The views of a scene show one set of named points, each view turned or mirrored, shifted and resized as a whole, with a little noise and some points left out.
(in the rows, 128 means zero)

Scene 1
View 1
pevi: 109 116 133 108 135 143 156 120 133 127 97 122 141 103 139 136 139 76 162 137 123 124 114 131 113 108 119 92 114 140 124 129 98 131 102 135
vob: 128 127 126 116 136 140 132 122 132 125 119 137 122 136 137 134 150 107 122 128 113 114 125 126 125 139 143 134 125 126 113 115 143 131 103 143
pifin: 130 134 128 128 117 130 135 133 126 140 113 129 118 134 121 136 154 143 118 119 121 121 145 135 132 135 130 136 141 126 143 118 149 134 116 149
des: 138 127 125 117 134 132 123 127 127 137 114 146 107 147 134 130 162 124 108 132 119 107 131 124 129 146 149 142 128 123 118 111 167 130 109 133
Timu: 123 132 126 119 142 146 137 118 136 115 128 129 134 134 139 136 139 101 130 120 105 120 124 130 123 140 138 136 128 126 110 118 127 133 102 159
bufa: 129 130 127 117 135 139 132 122 131 127 118 134 124 136 134 135 148 112 125 125 114 115 128 128 124 137 138 133 129 125 121 117 140 133 106 145
buk: 121 135 129 128 119 136 141 130 130 131 113 122 131 127 120 138 144 133 131 114 117 128 142 139 129 130 123 130 141 130 143 122 130 136 112 158
lolo: 121 121 133 119 111 124 146 134 125 152 88 128 119 116 121 134 159 126 138 135 137 119 138 135 124 114 119 106 130 137 154 123 135 134 116 127
goz: 119 120 133 117 115 127 148 133 125 148 89 127 123 113 123 135 155 116 143 137 135 120 133 134 123 112 117 101 126 139 149 125 128 132 114 126
dop: 113 139 130 132 118 141 152 128 133 124 115 111 144 114 120 143 132 126 146 107 114 137 143 145 126 121 112 119 143 132 147 128 104 137 111 171
pil: 131 141 125 132 122 138 130 128 130 128 127 127 123 142 122 140 147 146 112 109 112 123 146 137 132 144 133 151 146 123 136 117 148 137 113 165
bag: 122 132 130 124 125 137 141 128 131 130 114 125 129 127 127 137 145 124 130 120 117 123 135 135 126 131 126 128 136 130 135 121 131 135 109 153
View 2
pifin: 112 105 112 143 142 114 130 126 120 132 122 131 152 114 134 144 130 128 108 124 127 136 137 102 131 120 145 145 114 114 123 122 127 135 134 129
bag: 115 119 112 135 137 119 133 119 120 146 121 133 145 113 128 143 122 136 108 121 126 137 144 119 138 127 146 141 117 120 118 119 122 134 134 132
vob: 110 127 101 138 127 137 124 107 121 137 115 136 143 130 114 145 111 151 114 136 124 144 142 121 131 126 134 130 119 117 124 119 126 123 129 133
dop: 125 125 125 126 144 108 144 125 113 167 123 130 139 95 142 142 123 137 102 104 126 126 150 145 150 141 159 155 120 131 108 120 113 134 137 135
bufa: 112 123 106 135 131 129 128 111 120 140 119 135 145 122 121 144 117 143 112 129 125 142 143 119 133 125 140 136 118 118 121 120 124 128 130 133
goz: 119 115 121 142 146 122 121 136 119 128 123 116 152 107 144 148 131 148 109 125 114 121 134 153 136 138 135 167 127 111 132 137 129 104 119 127
pil: 111 109 108 137 136 112 136 118 120 142 121 138 149 117 127 142 123 123 107 120 130 144 144 90 133 116 151 134 110 119 115 115 122 148 142 133
lolo: 118 107 121 146 150 120 121 137 122 125 124 117 153 108 146 147 134 142 107 126 116 121 132 141 134 134 137 166 125 109 134 137 130 108 119 124
pevi: 124 146 119 130 132 140 127 117 116 153 120 124 135 110 130 147 111 173 111 124 117 124 145 192 146 155 135 156 134 125 123 133 121 96 116 133
Timu: 114 138 103 130 124 135 132 102 117 153 115 141 136 125 113 142 105 154 112 126 128 146 150 131 138 131 142 126 119 125 113 113 119 129 134 136
buk: 118 115 117 135 142 112 136 123 118 147 123 131 146 108 136 142 126 132 106 116 125 133 142 120 140 129 149 149 117 120 116 121 120 134 134 132
View 3
buk: 133 141 112 133 123 120 156 123 129 108 135 144 135 121 119 139 160 127 133 110 123 122 125 136 118 135 133 113 96 115 109 137 135 134 144 127
goz: 120 137 122 123 110 125 125 114 133 134 102 125 141 121 129 127 166 127 118 115 133 128 135 139 119 136 143 100 98 114 104 127 127 152 128 128
bag: 133 139 120 129 118 123 150 119 128 113 134 144 131 122 118 140 149 128 129 115 124 128 127 134 119 132 132 117 96 120 112 134 135 134 140 125
Timu: 130 132 136 123 118 129 145 112 121 119 138 150 122 126 110 144 123 128 124 125 118 141 126 133 120 122 128 129 97 134 120 129 138 127 140 121
pevi: 108 129 159 109 120 131 114 105 122 144 97 130 126 131 113 125 140 128 108 127 122 138 134 149 118 121 149 116 104 139 106 116 128 151 141 122
dop: 120 140 133 123 136 122 150 122 121 106 126 143 130 127 111 129 163 127 129 108 113 115 123 150 114 128 150 115 100 124 100 129 132 144 162 123
des: 142 136 107 134 98 127 143 112 132 126 137 144 132 118 126 152 129 127 126 126 135 147 134 118 127 134 113 121 92 117 129 137 138 123 114 126
vob: 134 133 123 128 106 128 141 110 128 126 134 145 128 122 119 146 127 126 123 126 128 145 130 126 124 128 122 124 95 126 123 132 136 126 127 124
bufa: 134 136 120 128 113 126 146 115 128 119 135 146 130 122 119 144 138 127 127 121 125 137 129 131 121 131 126 121 96 122 119 133 136 129 133 125
lolo: 125 140 114 128 108 124 129 116 136 131 104 125 144 119 132 130 171 126 121 113 136 126 134 137 121 139 140 97 97 109 105 131 127 150 126 128
View 4
des: 133 122 122 152 107 134 144 98 114 134 178 146 138 150 139 101 131 136 127 152 105 92 128 146 156 113 95 108 141 84 167 97 100 150 125 95
lolo: 114 131 105 135 89 144 153 102 100 111 146 109 134 119 134 127 131 109 108 140 112 121 121 119 162 124 139 116 113 104 122 110 143 104 148 90
pifin: 134 140 106 143 94 143 146 112 129 120 152 116 128 140 116 118 135 123 135 143 108 118 124 156 156 107 113 122 137 108 162 103 117 123 147 105
buk: 127 137 121 139 105 148 146 117 136 122 157 99 124 126 113 124 132 121 145 134 119 138 123 146 148 112 117 121 139 122 149 112 129 117 155 113
pevi: 92 100 160 128 138 149 150 101 105 125 191 99 133 89 145 112 124 114 130 123 141 149 126 74 143 149 133 98 119 113 88 129 155 119 140 103
pil: 139 142 116 147 104 144 142 118 145 128 160 113 124 145 107 116 133 129 155 142 110 124 124 171 148 102 99 122 151 115 176 104 110 133 149 116
bag: 127 130 126 140 112 147 144 112 135 127 167 109 127 127 116 116 133 123 147 136 120 132 125 142 147 114 110 117 142 115 151 110 124 128 149 112
dop: 116 134 133 130 118 155 147 123 143 121 159 76 118 108 102 128 131 113 158 124 131 166 121 133 141 119 126 121 139 139 132 123 147 106 165 125
goz: 111 127 114 133 96 146 152 102 101 114 152 107 134 114 136 124 129 110 110 139 117 126 122 109 159 130 141 115 112 107 113 115 147 105 146 92
bufa: 125 123 134 145 119 143 145 108 128 133 178 119 129 132 127 108 132 128 144 139 118 122 127 136 147 117 103 111 142 106 152 110 119 138 139 109
Timu: 121 112 157 144 140 144 142 109 137 140 196 113 129 124 125 100 128 132 158 133 129 135 129 129 137 125 96 105 151 111 145 116 118 146 137 118

In a view up to two points have been moved. Name them for each view, in the order of its rows, or write -.
view 1 -> bufa, bag
view 2 -> -
view 3 -> buk, des
view 4 -> -
